Each row is a point on a landscape with many valleys, with its height.
From any point a ball rolls to the lowest of the 2 points nearest to it. It stops when none of these is lower. Distance is the straight distance between rows; heights are no part of it.
(769) height 483: [ 32 -49   7   9  -5   9 -11  17 -14  -8   0 -10   7 -41 -27  13  23   8
   6 -18   2 -29 -14  -2  19 -11  29 -35 -12  10 -46   0  -6   4 -24  41
 -20  25  18  -5   1  14 -35]
(1124) height 375: [ 72 -10  19  18 -32  -5 -18 -19  17 -28  -5  24  52  17 -12   4  11  30
 -31 -22  29 -32 -24  -2  15   2 -12  30  28  -2 -14  24 -14  -7  23  12
  50  -5  43 -14  -9 -19 -62]
(621) height 339: [ -5 -47  42  32  13  45 -30   0  29 -22 -15   7  17   3   7   1 -10 -11
  40 -19 -28  -7  -4   0  18 -55 -32  12  -4  34  -1  17  -2   6 -60  22
  36  -5  25  17 -18  10  37]
(657) height 442: [-32  14  -1  14  15  -1 -27 -32  34  55  -9 -25 -29   4 -14 -23 -15  33
  16 -24 -25  20  -1 -30   5  -3  -7  -6 -45 -52  41   1  -5 -13 -25  28
 -43  16 -33  30   4  14 -52]
(1081) height 257: [-21  37  12  37 -23  -9 -15 -46   6 -33 -44  -9  13  46  -2 -44 -28 -17
  19 -13   9   2 -18  15  38  -8 -33  21 -31   9  -9  34   7  -3  -6 -11
  51   7  10  18 -44 -22  11]
(927) height 396: [-29  16   6 -27 -18  10  25  28  -9   3  18  21 -30 -19   1 -19  35  14
   4  59 -15  19  31 -47  -1  10  25  15  32 -28  16 -32  11  51 -17 -50
 -36   8 -30  28  33 -45  41]
(1108) height 460: [-17  29 -22  28  -4 -22 -18 -36 -36   1   2 -27   7   8 -39 -37 -23  -6
 -17 -33  27  11 -15   2  23  22  15 -30 -49 -26 -15  10   9 -24   1  -2
   4  24   2  -4 -24  17 -24]
(840) height 590: [-35 -27  -5 -19  39  -2 -32   5  13  14  -8 -11  18 -27  40  -5  -8 -40
  26  14 -65   6  40 -50   3 -35  10   2   3  16  36  -4 -21 -21 -71  41
   6   2  -5   3 -11  23  48]
(1208) height 413: [ 21 -27  20  -5  -6  52   5 -14  40 -19  13  50  -6  40  36  17  16  13
  43 -23  52  -4 -32 -26   0 -25 -28  21  31  26   0 -26   4  26   1 -18
  51 -29  34   4  -8   8  26]
(536) height 612: [-23  17  12 -28  11 -44  -8  19  19  30  12 -16  19 -11  23  -8 -25 -25
  13  16 -74  -1  22 -33   4 -18  35  -1  11  -1  42  -8  -1 -29 -53   9
  12   9 -15 -23  -6  -9  47]
(815) height 497: [ 30  20   0 -46  -3  25  28   8  31   5   1   1 -28   4  31  16  36  -7
   2  13  53 -27 -22  18 -46  17   3   0  85   4 -18 -48   0  28  43 -10
 -20 -15   8   2 -10 -17 -19]
(1053) height 653: [-57 -31   8  26  22 -33  -3  -3  -9  -6  32  30  12   4   5 -32 -12  -6
  16  13 -28  24 -29   3 -41 -20   6  41  10 -15  62  39   9  -4 -23  -3
  -8 -11 -24   5  51  15  63]
(234) height 383: [-17  32 -34  -3  37 -12  -2   3 -71 -22  39 -21   1   5  -7 -60 -12 -28
  10  29  17  35  -1 -50  -5   1  -4 -25 -34   9  35 -35   8  -9 -28 -27
 -12   8   1 -20  -6  13  48]
(432) height 333: [-26  29 -35  19 -20 -16   2 -10 -45 -43 -21  13   8   8   3 -54  60 -36
 -17  -3  38   9  11  30   7  -7 -35   9  12  -6  15 -11  21  46  -1 -41
 -34  -1  -9  44  -5 -23  46]
(31) height 336: [  4 -15 -19   4  11  22 -38 -43 -24  33 -33 -18 -20 -43   7  17  37  19
  16 -12   8  -3  10 -32 -12  11  47 -29 -21  -9 -43 -15 -31  -5  26  44
  10  17   0   5 -44  57 -36]
(540) height 270: [ -6 -40 -32  10  15 -17   0  10 -35   9 -26  -8 -11 -47  31  25  15   2
 -56   1 -23   9  51   0 -12  13  42  -1   0 -10 -25  28 -17   9  18  12
 -30  -7 -59  32  19  14 -16]
(1121) height 482: [  5  39   9 -19 -11 -25  15 -29 -23  14 -11 -54  10   6 -11   1 -50 -17
  27 -11  15 -10 -48  71   7   8  -4 -42  -1  12 -27   9  18  -5  44   5
  10  -6   8 -74 -32  16  20]
(185) height 433: [ 21 -52   3  -8  25   4  -4  42  23  24  26   3  10 -11  -2  33 -16  11
  20 -20 -35 -11   2 -23 -12 -21  25  11   3  16  -7  12  -9 -18 -30  44
  11 -14   1 -31  28  21 -14]
(908) height 464: [  6 -34  20  24 -34 -11 -31 -32 -20  -4  -3 -30  10 -48 -39 -18  36  31
  -1 -32 -13 -20 -11   5  11  -9  34 -38 -25  -9 -33  -5 -18  -5 -17  43
 -40  51 -17   7 -35  15 -49]
(857) height 539: [-13  47  37 -61  -8   9  26  33  32  47  40  -7 -24  12  16  41 -42  15
  23  -1 -48  10  -4 -21 -18 -11  -6  15  44  11  42 -43 -31  -5  -1  -3
  25   1   2 -46  34 -28  12]
(28) height 323: [ -6  -5 -40  16  12 -16  -7  26  39 -25 -19  14  18  -6  25  10  -5 -24
 -69  22 -38 -11  37   8  16 -18 -77  48  -8 -16  48  31 -12   9  -3  14
   2   9 -16  62   1 -26  -3]
(1139) height 439: [ 11  32 -23  21  17   1 -11 -30 -15  29  41 -19  -4  32 -37  -6 -49  21
  -1 -22  21  27  -5 -19   1  41  21 -29 -48 -18  -4 -15  23 -51  25  -2
  20   3  19 -56 -27  21 -27]
(1129) height 552: [ 77  -2 -20 -18  11  12  24  50  20 -32   7  13  26  14 -19  37  12 -40
  -6 -19  42 -11  12  29 -10  -6 -50   1  10  38 -42 -36  23  20 -10  -8
   3 -23  52  12  -5 -53 -24]
(232) height 697: [ 10 -14 -17 -19  15   8  37  24 -13   4  68  21  -9  15   2   8 -15  20
   8   6  12   2 -24 -22 -29  13  22  12  18   3  11  -3   0  -2   9 -21
  23 -34   2 -44  40   9  12]
(50) height 73: [ 12  44 -15 -11   0   0  -6  15  21  -7 -12   4  15  36  17   3 -37 -49
 -28  21 -30  -5  62 -15  21   9 -43   0 -19  24  15 -11  -5 -20  -3 -25
  66   6  30   2 -39 -28  20]
(1078) height 132: [  8 -10  10   3 -20  34  31  19  -6   7   4   6 -55   8 -67  26   9  24
  14 -14  24 -19  -9  44   8  15  16 -18 -40  -3 -67  -9  23   4  13  -5
 -55 -14   4  16  21  -5 -44]
(561) height 282: [ 24  24 -47   8  42  -6 -13 -23 -54  -9 -43 -18  17   6  26  20  -9 -16
 -21 -15  34  11   5   8 -10  35  16 -35 -14  21 -34  -1 -13 -34  50  13
  37 -20  22 -13 -39  38  -4]
(498) height 206: [ 47  13  15  -8 -58  -4  -7  -9  19  15  11  24 -21   6 -32  13  44  29
 -33   5  22 -34 -10  11  -4  36  24   3  16 -41 -33 -25   0  32  39  -4
 -44  13   7  13   8 -22 -70]
(160) height 358: [  4  -5   2 -14  -6  24 -21 -51 -16  36 -23 -21 -10  -7  13  17   3  14
  31 -11  21 -17  -7 -12 -17   4  43 -23  10  12 -45   0 -27  -9  40  34
  44 -14  21 -33 -56  48   7]
(905) height 150: [ 22  12 -12  43   5 -19 -26 -36 -17 -13 -38   5  30  21  29 -13  -4  -1
 -39 -39  21   1 -21  19 -14  -3 -61  17 -14  -9  28  50 -28 -41  55  31
  38  -7  -8  14 -24   6 -48]
(62) height 646: [-13  -5  47  30 -36  28 -15  23  83   2 -29  16 -13  17 -42  37 -23  14
  -1 -18 -48 -19  -5  46  23 -40 -21  33 -46   0 -20  27  17   1 -27   7
  -6   5   5  38   2 -20 -32]
(641) height 376: [ 16 -41  31  15  17  50  -7 -16  21 -34 -17  16  22  25  14  -2  16   4
  53 -45  37 -15 -49  10   5 -52 -50  14  22  57  11  -5 -10  -2 -19  25
  26 -17  39  -8 -12  17  29]
(1094) height 188: [-18   6  -6  10 -21 -16  18 -18   0 -13  -2  -1 -13  18   6   4  -7  23
 -36 -23  -3   8  -9  42   8  17  17  24 -17 -24 -15  43   6  -4  18  -4
  11  -7 -33  15  24   9 -21]
(811) height 634: [-40  -8 -20   1  25 -50 -13   0 -12  -1  18  23  28   6  14 -45 -27 -35
  12  22 -43  12  -2 -24  -6 -16  24  27  -6   6  35  43   2 -26 -44  -5
  31  -8   6 -30  10  12  69]
(756) height 334: [ 33  15  27  24 -23 -23 -13 -23  20 -26 -13  30  56  38  15 -11 -21  -1
 -15   1  28 -26 -22  25  30  -8 -36  56  19  20   0  45 -12 -16  30   2
  82 -20  50 -23 -10 -42 -34]
(136) height 278: [ 17   7 -13 -33  -2  -5  45  30 -17 -18  16 -24  -1   6  -8  21 -13 -49
  21   5  22 -13  -9  32  -8   9   1 -30  14  26 -37 -17  30  17   9 -22
 -15  -6  25 -21 -17 -13  20]
(341) height 346: [  0 -12 -22  -4  31  -3  19  33 -55 -14  32  -3  -3 -35  -2 -14   4  -6
  12  36  13  25  -4 -35 -13  14  -5 -40  -3  28   0 -43  -3  23 -12 -18
 -26  14   1  -7  13  12  44]
(429) height 203: [-14 -12  16  -5  -4  -5  43  38 -16  -8  39   7 -23  13 -37 -13  -2  20
   0   1   8  17 -18  39   4  23  18   6  -9 -17 -11   1  16  12  20 -16
 -54 -25 -30  -9  70 -21  -3]
(77) height 268: [  1  -5 -21 -27 -37  -2  -1  -8  36  -4 -38  63 -14  -1   4   9  17  15
 -29  24   3 -19  28  -6  27  34  14  59  28  -4 -46  19   8  21   4 -68
  61 -14   6  21   4  -5   0]
(457) height 230: [-20 -45  -9  39  13  16 -31 -22  19 -23 -26  28  35  41 -21  -9  21  10
  23 -24  13   2  41 -58  45  22  35  33 -63 -29  -7  28   4 -41 -29 -21
  55  -5  14  14 -23  19 -11]
(814) height 391: [ 63  11   2   4 -36 -31  -5  14  31 -31 -48   4  23   0  -1  28   4 -20
 -68   0  -6 -46  29  52  14  11 -21  22  11  -7 -17  21  19  25   9  -3
  -5  10  18  37 -11 -62 -47]
(1060) height 168: [  0  26  16 -11 -36   5  42   4 -10  32  34   9 -42   2 -44   1  16  29
 -16  17  19  -4 -16  28  16  35  38 -14  -4 -30 -29 -18   9  15  38 -29
 -51  -4 -19   1  34 -22 -36]
(51) height 291: [ 26  43   7  43 -21 -30  -2 -41  -9 -45 -53   4  37  52  11 -29 -31 -23
  -1  -1  25  -5 -29  62  26   6 -43  27 -21   6 -24  56   1  -5   8  -6
  48  -1  24  -1 -10 -47 -31]
(113) height 324: [ 18 -33  -5  24   0  -3 -27  -4 -24 -13  35   2  41 -11  -3 -14  30  29
 -14 -20  15  -4 -17 -48  -2  -3  11   0  11  -4  -5   5 -11  -7  13  38
   6  16  16 -14   1  17 -23]
(1181) height 443: [ 10   2  14  25 -46 -12 -18 -14  10  -8 -15 -25  -8 -21 -34 -30  33   9
 -10 -15  -9  -9   1  16   9  -1 -30 -41 -38 -10   8 -29   4  15 -24  40
 -64  48  -3  46 -20 -11 -45]
(1137) height 379: [-35 -53  13   4  15   5   3 -14 -21  59   7  -9 -33 -51 -14   8  21  23
  31  17 -22 -16  16 -26  -6   6  95  -6  15 -19 -42  23 -41  -5  -8  19
  -2  -5 -27 -33  26  15   6]
(1224) height 205: [ 45  48 -15 -13  26   3  -5  16  14  -1 -21 -17  13  16  41  41 -10 -42
 -39  -5  16  -7  20  30 -28  15 -40 -40  14  49   5 -32  16 -12  45   9
  -2 -21  41   8 -45 -16  16]
(1012) height 484: [-18  42  -9 -12  -6 -36 -11  27  62  39  26   9   4   9 -25  23 -16   5
 -13   9 -17  26  44 -71   9  15  49   7 -47 -46  38 -22   8 -51 -27  -6
 -26  20 -13 -22  11 -43 -50]
(258) height 518: [ -9  16   3 -42  -3   9  51 -10   9  25  -2  -9 -38   4  41   2  -9  -4
  40  16  36   1 -35  15 -52   4   1   0  70  15   7 -23 -11  26  37 -10
   3 -27 -14 -31  11  15  22]
(874) height 362: [-19  15 -29  18 -31 -19  11 -29 -51 -34 -21  21 -12  23   2 -53  63  11
 -35  13  33  12  15  -8  15  22  18  15   9 -29  -1 -11  11  39  32 -46
   4  13 -23  33  -5 -12  14]
(1019) height 461: [ 20 -14  21 -17 -25   6  14  34  31   5  38  20 -10  -1 -30  28  -9  26
  12  -2 -18 -35 -20  14  22  -7  21  22  12   6 -32  12  21   7 -13   7
  14  -2  16 -21  17  -6 -18]
(690) height 266: [-11 -29  12   9  14   9 -14  20  34 -11   5  21  18  23 -30  -9  -9   0
  23  -7 -27  -2  15 -37  33 -18  24  23 -41 -12 -10  25  23 -41 -46  -4
  25   5  13   1  -6   1   8]
(648) height 524: [ 67 -26  14  -7 -12  11  -1  47  35 -20  10  25  32  21   5  37 -10 -17
 -12 -12   3 -21  -1  -1   8  -8 -47   9   5  39   6  -5   8  -9 -18  -3
  48 -12  44   3   6 -29 -13]
(496) height 247: [ 48  48 -36 -19  37 -25  -2   0 -37 -16 -18 -20  24  11  22   8  15 -38
 -29   7  40 -10  -4  25 -28  36  -6 -55  30  38 -10 -17   5 -35  69  -3
  -1 -14  35 -20 -48  11   2]
(990) height 446: [-44 -45   9   0  19 -16  37  33  -8 -29  11  24  -3 -15  16 -16  21 -15
 -19  30 -15   9   6  34 -17 -14   7  21  34  16  11   6   9  45 -21 -37
 -39 -18 -38  21  53 -13  70]
(948) height 169: [ 58  17 -20   3 -31   9  22  26 -10  11   2  -3 -27   3 -64  41 -25   7
 -12 -14  19 -20  -8  22   1  35  41 -38 -49   4 -57 -19  32 -19  21 -18
 -27   7  36 -20   6 -21 -54]
(653) height 509: [-12  59  11 -43  11 -11   8  10  47  46  23   5  -9  31  -4  33 -27  11
  26   7 -39  19  21 -47  -3  21  32   3  -4 -22  23 -22  -8 -38 -17 -21
  10  -5   2 -29   4 -36  -8]
(500) height 463: [ 12  43   5   7 -19 -14   2 -28 -30   7  17 -48   3  39 -40 -15 -57   8
  24 -25  33  10 -32  27   8  22 -18 -36 -19  -7   6   2  23 -34  44   3
   6  -3  18 -81 -21  30 -22]
(188) height 151: [ 26  43 -21  -7  30   6 -26   6  -3 -17 -36  -9  40   6  60  11 -14 -61
 -37  19   6 -13  39  14  -2   7 -39 -24   7  58  -8  -3  -9 -27  32 -20
  60 -11  29   6 -51 -15  45]
(120) height 360: [ 40  -9 -14  30 -29 -24 -13   7  38 -38 -51  17  33  13  -1  16 -16 -13
 -71  -7 -13 -19  21  29  18  -6 -59  52 -21  -3  20  52 -22   4  20  14
  25   5   2  41 -17 -31 -40]
(401) height 242: [-33 -25 -16  11  28 -18  -1  33   9  13 -22  12  -9 -28  16  29 -18  25
 -45 -10 -39  22  28  14 -12   3   4  27 -12 -19  24  29 -19  19   9   8
 -33  -5 -56  59  52 -10 -19]
(1068) height 241: [ 54  -9 -16   4 -30 -13 -24  -9 -16 -15 -25  24  11  -2   8  18  53  30
 -56 -15  29 -18  10  14  -8  30   1  18  16 -25 -17  -3 -19  26  48   5
 -15  -4 -24  37  -9 -10 -66]
(634) height 682: [-10 -37  11  -1  -3  -5  18 -14 -27  -3  33  41  -7  -2   3 -17  20  29
  15  16  21   1 -19  -9 -20   3  44  30  27  -2   0  10   5  23  23   0
  15 -18 -15 -17  36  23  35]
(560) height 404: [ -7 -51  18 -32  12  12   5  31   9  33  34  10   2 -47  10  25  32  22
  19  34 -25 -13  12 -60  -6  -5  60  -8  23  -6  -7 -13 -26 -14 -23  32
   3   2 -15 -17  29  13  -9]
(590) height 280: [-33  24 -34  -5  23 -27  16  22  16  -6   4  -1  -3 -15  33  -6 -21 -11
 -51  30 -43  27  30 -22  -1   2 -24  38  -7 -32  48  16 -11   9 -11 -16
 -19  -1 -38  41  23 -26  17]
(846) height 228: [  9 -38 -10  30  17 -19  18  19 -20 -41   0   4  10  -3   6  13  -2 -14
 -30 -28 -12  -6   5  37   3   0  -6  14 -12   9  -8  39  14   0  -1   3
  -2  -3  -6  23  26   2  -7]
(772) height 395: [-28   0  15 -20  -9  27  -7 -29  24  30  -9   9 -34 -17  21   0  24  26
   8  21 -12  -8   0 -13 -11  -4  36  28  38 -37   7  -3 -21  31  -1  -5
 -11  -5 -31  24   9   4 -11]
(102) height 232: [ 20 -15 -28  -2  -7  18  -2  -5  11 -21  -3  46   1  23  -9   9  24  21
 -29   9  31   0  22 -42  21  31   6  29   4 -29 -20   8   0  23  16 -51
  46   3   0  17  -3   4 -29]
(896) height 591: [  8  29  25 -44 -13  16  -9 -11   9  52  21 -38 -27 -16  -9  -5  -5  31
  27  15 -12  -3 -32 -13 -24   1  17 -28  43 -12  32 -41 -12   7  11  27
 -24  12  18 -37  -2   6 -10]
(451) height 491: [ 32 -24  23 -25 -22  12 -13   6  33  -4  16  31  26   4   6   5  11  -5
  15  11  -7 -27  -3 -25  16  -2  11  32  30  14 -10   8  -3   0 -35 -22
  63   3  32 -18  -1  -9   9]
(1062) height 471: [ 37 -27 -15 -35  11  41  18  -3   9  -9   5   7  -9   2  25  31  46   9
  30   7  57 -15 -11 -28 -34 -15 -27 -20  49  34  -2 -59 -13  25  18  14
  -9 -18  21  -4 -15  19   2]
(1025) height 277: [ 21 -28  -1  36  20 -13 -18  10 -44 -36  19  20  47  17   4 -10  -5  -1
 -14 -24  22  -1 -22  -6   2 -12 -19  18  -2  -1  16  56 -20 -29   3  22
  23 -10  11 -12  23  15 -15]
(48) height 621: [-40  15  39   0 -25  18   1 -28  23  37  11 -37 -45  -8 -27 -18 -45  12
  39 -14 -32  21 -38  55  28 -14 -10 -14 -17 -27  19   2  26  13 -11  17
 -41  16 -27 -18  17  14 -20]
(169) height 445: [ -6  -3 -11  -8   2 -19  27  28  12 -49  -5  27  20  -6  35 -12  33 -29
 -26   8  -1  -8  12  49  -7 -19 -53  28  41  25  30  23  20  37 -12 -22
 -26 -17 -20  40  26 -30  46]
(139) height 272: [-29 -24  30  15  -4  -3   5  -8  11 -21 -29  -8  13 -31   7  -6  26 -21
  15  -5 -23 -10  -8  73  -3 -35 -17  -5  13  27 -13  30  24  28 -30  19
 -31   4 -13  27  -3   7  26]
(1079) height 441: [ -5  24 -26  41  12 -32  -1 -13 -43 -24  -7 -25  10 -12 -15 -34  -3 -26
 -32 -13  18  34  17   9   7  23 -19 -37 -67 -20  12  13   4 -20  15  -5
 -37  30 -34  30 -10  14 -28]
(806) height 444: [-13 -49  16   0 -12  49  22 -18  10 -20  -3   8 -27  13   7 -16  55  21
  58   2  55 -10 -45 -14 -25 -23  -9  14  51  19   7 -31   2  29  -6 -10
   5 -19  15  -4  -1  34  31]
(426) height 568: [  4  25  46 -40   0  13  -8 -10  29  73  26  -9 -19  19  31   9 -26  36
  21   6 -21  -3 -27 -29 -24 -20 -28   4  52  -6  72 -47 -33 -13  10  44
  -1   3   1 -31  18 -10  -7]
(233) height 303: [-27 -62  28  18  -2  11 -14  33  32 -14 -20  -4  20 -46  -8   6   4 -19
  11  -3 -44 -20   6  26   8 -47   2  -9  -1  30 -23   9  16  -8 -70  24
 -10   3  16  23   5  20  37]
(259) height 359: [-34 -30 -15  16  10   7 -32 -13  -9  35  -2  -1  -5 -20 -21   6  28  23
  12  -5   0   4  32 -49  -1  10  71  -5 -45 -24 -46  13 -24 -10 -14  13
  -6  12 -29   0  -3  26 -34]
(765) height 202: [ 49 -13 -25  40 -13  -2 -15 -28 -29 -28 -11  19  24  20   2 -14  40  31
 -42 -31  42   3  -2 -13 -26  14 -28   1 -25 -27  15  13 -19 -17  52  13
   3   0 -29  25 -10  13 -70]
(56) height 500: [  8  -1  20 -23 -35 -12  20 -18 -23  25  22 -51 -12 -17 -37   5  -1  15
  44   6  21 -19 -49  42   3  10  24 -40  19 -16 -38   0   9  -4  37  -2
 -20  -7  -3 -86  -4  10  15]
(328) height 335: [-22  14  22 -40  11  26  -2  35  20  28   8  -9 -32 -23   1   7 -11   7
  29  43 -35  25   9 -55  -4 -24   0 -24   8  -3  32 -52 -16  21 -31   4
 -24  26  -6  18  -3  -6  12]
(418) height 418: [ 36  26   9  14 -38   0  -9   1  16  -7 -30 -13  -5  -8  -7  27   6   0
 -23 -13  -9 -13   0  46   9  -5 -25 -11  -4  -3 -24   2   9  17   1  13
 -30   8  10  33 -13 -18 -44]
(92) height 416: [-37  20 -43  22  48 -33 -26 -20 -67 -15   4 -43  11 -21   9 -34 -20 -32
  -8   0  16  24   3 -24  -3   1 -18 -38 -54  10  34  -4 -13 -22 -15  -2
 -22  23  -5   3 -20  32  26]
(511) height 384: [  4  13  17 -26   3  24  -6 -18  15  62  17  -7  -2  14  -2  30 -19  21
  50 -12 -22  -8  -8 -27   2   7  43 -15   1   7 -29 -14  -7 -34  13   9
  41  -3  28 -66 -37  24  -2]
(480) height 635: [-29  17  46  16 -22  38   1  -5  43  12 -34 -27 -33  16 -21  15 -36  -2
  26 -31 -44   7 -19  67  26 -32 -22   7 -33 -10 -24  21  30  11 -32   9
 -20  -2  -2  21 -14   5  -4]
(270) height 607: [ -1  18  39 -11 -47  -9 -16 -32   5  47  20 -48 -21 -18 -31 -16 -22  32
  24  -3  -6  -6 -52  35  17  -2  -6 -17  23 -35  38 -12   3   2  27  40
 -43  17   3 -43  11  28 -31]
(170) height 195: [  3 -36 -38  26  -1   8 -28 -18  20 -23 -18  57  26  12 -47  19  13  22
 -21 -16  22   4  52 -33  40  42  36  45 -47 -33 -39  27  -1 -11  11 -41
  46  -4 -13  27  -7  14 -44]
(1167) height 535: [-42   2  25 -21   7  -4  28 -43   7  30 -14  -2 -26   8  41 -10 -35  -4
  43   0  15   4 -52  32 -37 -13 -11  17  53   9  47   5  -1  18   0  14
  11 -18 -22 -32  12  37  48]
(150) height 220: [-11   5  40  35  -6   0 -16 -29   4 -30 -21 -10  21  23 -41 -32 -17   0
  42  -6   1   4  -9   7  45 -21   6  10 -39   7 -34  29  18 -22 -53 -11
  40  22  39 -10 -34 -15   6]
(796) height 422: [-44 -13  18  -3 -11  24  35  34   2 -21   6  21 -16 -20 -24 -30  52  -1
  12  43 -30  16  24  -3   8 -21   1   7  21   4  -5 -25  33  45 -40 -51
 -42   0  -8  24  34 -23  70]
(484) height 302: [-27   4  15  11 -15  -6  -5 -24 -37 -39 -26  -3  -1  -6  -4 -49  44 -13
   5  -1   6 -11 -17  47  17 -10 -13  -7  -3   6 -24   6  12  28 -16 -16
 -36  10 -15  38 -13  -1  23]
(514) height 420: [-33 -14  31   1   2  38 -30 -10  38  24   4  11 -29 -14 -14   0  13  54
  30 -10 -27  10  -9 -21  -4 -28  -7  18  -5 -31  40 -10 -20  10 -17  31
 -34   2 -31  32  31  21 -36]
(760) height 382: [ -5 -25 -31   2  31   5   9  56 -41 -40  20  19  20 -11  11 -15  47 -24
 -19   6  18  13  26  -8  -1  -9 -35 -24  -1  24  10 -30  10  29 -15 -25
 -47   1   3  31  36  -9  33]
(473) height 553: [-47  19   3 -19   0  -3  -8 -43  -7  17 -49 -11 -23 -11  51 -13  -9 -30
  25   9 -10   8  -1  15 -23 -28  14  15  37  11  16  12  -4  24 -20   3
   8  -3 -16   0 -35  17  72]
(674) height 310: [ 13 -16 -45  15  12  15 -13 -38 -54 -22 -28  -8   2 -10  12  -2  18  -4
 -20 -15  42   5  16 -25  -8  29  50 -33 -27 -10 -56   9 -13  -1  40  -4
  19   6  -7   9 -28  25 -15]
(830) height 227: [ -7 -36   4  11   3  -7 -12  -6   2 -32 -45  23  31 -10  34   1  12 -12
 -26  -8  -6  -5  14  28  21   6   9  34  14   7 -28  56  -5  12 -27   0
  49 -13 -16  37   4   4  14]
(413) height 502: [ 14 -35   4  -1 -31  -4  17 -10 -29  35   8 -40 -14 -37 -20  10  20  26
  14   3   3 -32 -32  25  -5   6  35 -46   9   3 -46  -2 -14   2  24  34
 -55   7   4 -39   7  18 -21]
(685) height 367: [-13  43  18 -44 -15  26  18  14   1  35   0  -6 -53 -32  12   9  14  23
   9  38   0  11  10 -38 -26  10   6 -14  35 -39  24 -45 -20  46   7 -15
 -28  26 -31  22  27 -29  -6]
(718) height 89: [  5  33 -11  29  11 -20 -11 -14  13  18   0 -13  11  34  12   0 -57 -13
 -48 -18 -12   0   2  26  -3   8 -35   5 -27 -16  41  33   2 -30  35  27
  14  -2  -9  14  -9 -19 -29]
(720) height 240: [-11  20  -2 -38   1 -16  60  40 -26  -1  28 -25 -32 -15  -9  11  -5 -16
   7  25 -10   9  -3  37  -9  13  17 -32  16  13 -26 -16  18  23   5 -32
 -64 -10 -16 -10  41 -44  23]
(867) height 414: [  9  57  -5 -20  32   4   6 -18 -13  25  22 -19  -8  30  -6  11 -43  21
  23 -11  -4  28   8 -25 -15  33  18 -39   2  16   6 -41 -18 -46  45 -16
  34  -5  10 -71 -37  30  22]
(1231) height 144: [-12  47 -23   9   8 -25  16 -31 -25   8  12 -25 -20  17   5 -20 -49   8
 -31 -10  -3  39 -23  32 -11  23  -5   5  -6 -29  42  31   9 -20  49  18
 -21 -13 -24  -7  25  13 -21]
(300) height 296: [ -1 -11   3   2  17  17 -20  32   6   6  27 -16  -2 -28  -7 -11  12  10
  27  16   1  15  12 -76   4 -27 -12 -19 -16  23  35 -50 -20  -3 -52  25
 -18  20  18   0 -12  21   5]
(890) height 462: [-14  49   1  11   4 -14 -13  -6  43  57  15 -40 -21  11 -24   0 -53   4
   1  -6 -25  28  18 -41  10   6  12 -20 -65 -49  37 -23   5 -49 -18  24
 -29  23 -10   6  -6 -27 -48]
(551) height 669: [-34 -31  -6   3  30 -37  14 -13 -54   4  30  21   3 -17  33 -14  -6  -6
   4  19  19  20 -26  -2 -48   8  17  29  46   2  32  23 -18   9   9   9
   1 -11 -37 -25  45  27  59]
(689) height 715: [ -9  16  -1 -34  28  34  24   4 -11  38  46   7 -29  25  15  22 -24  30
  30  14  15  40 -12 -54 -48  24  -3  -2  24   0  43 -47 -18 -12  37  -8
  27  -9  -4 -24  22  16   4]
(368) height 311: [  9  -2 -22 -24  32  18  40  57  -6  -5  19 -27 -19 -14  -3  22 -11 -27
  26   0  17  10  12   2  -7 -17 -35 -48 -16  47 -13 -42  35  16 -16 -16
 -38  -8   5  -9  -6  -6  36]
(163) height 415: [-24 -19 -23  36  29  10   3  54 -25 -51 -10  28  35 -11  11 -10  30 -49
 -36  -3  -4  19  37  38  -9 -22 -65   5 -17  22   7  25  26   3 -33 -43
 -33 -14   3  40  23 -13  45]
(1009) height 264: [  4   4  -6   0 -36 -24 -18 -32  17 -16 -34  33   9 -22  19  -8  18   2
 -57  16 -13 -29  34  29  26  18  12  47  31 -19 -27  39   4  37   9 -37
  25  10 -25  28  -7 -21   3]
(1180) height 238: [ 13  -1 -15   4  47   0 -11  44 -16  -6  62 -10  21  -3  -4   4 -26 -19
   5  11  -1  10   7 -66   6 -15 -34 -30 -28  34  36 -40  -3 -45 -29   5
  16  13  40 -29 -13  16  17]
(1082) height 569: [-47  -9  23 -16  22  14  -9 -12  26  10 -29  -7 -13 -24  42 -10  -9 -36
  50  22 -59  16  20 -11   0 -45  -3  15  16  15  22   6   5  30 -59   9
   3   8  -9  27 -13  19  76]
(296) height 158: [ 16  24 -29   6  20  -1  -2  47 -15 -31  16  -5  16  18  16   2 -33 -59
 -19  25 -14   8  35 -31  25 -21 -38 -30 -28  42   7 -10  10 -46 -27 -29
  24   4  33 -14 -12 -20  46]

Call two points neighbours if one is among the 2 nearest of the other. Go from one point of each pair to the other, from neighbour to neighbour, staying as low as possible. Name the highest point that can't be avoided.
(170), (718) => (77)
(1139), (718) => (990)
(1078), (830) => (1068)
(401), (170) => (540)
(830), (718) => (846)
(150), (170) => (690)
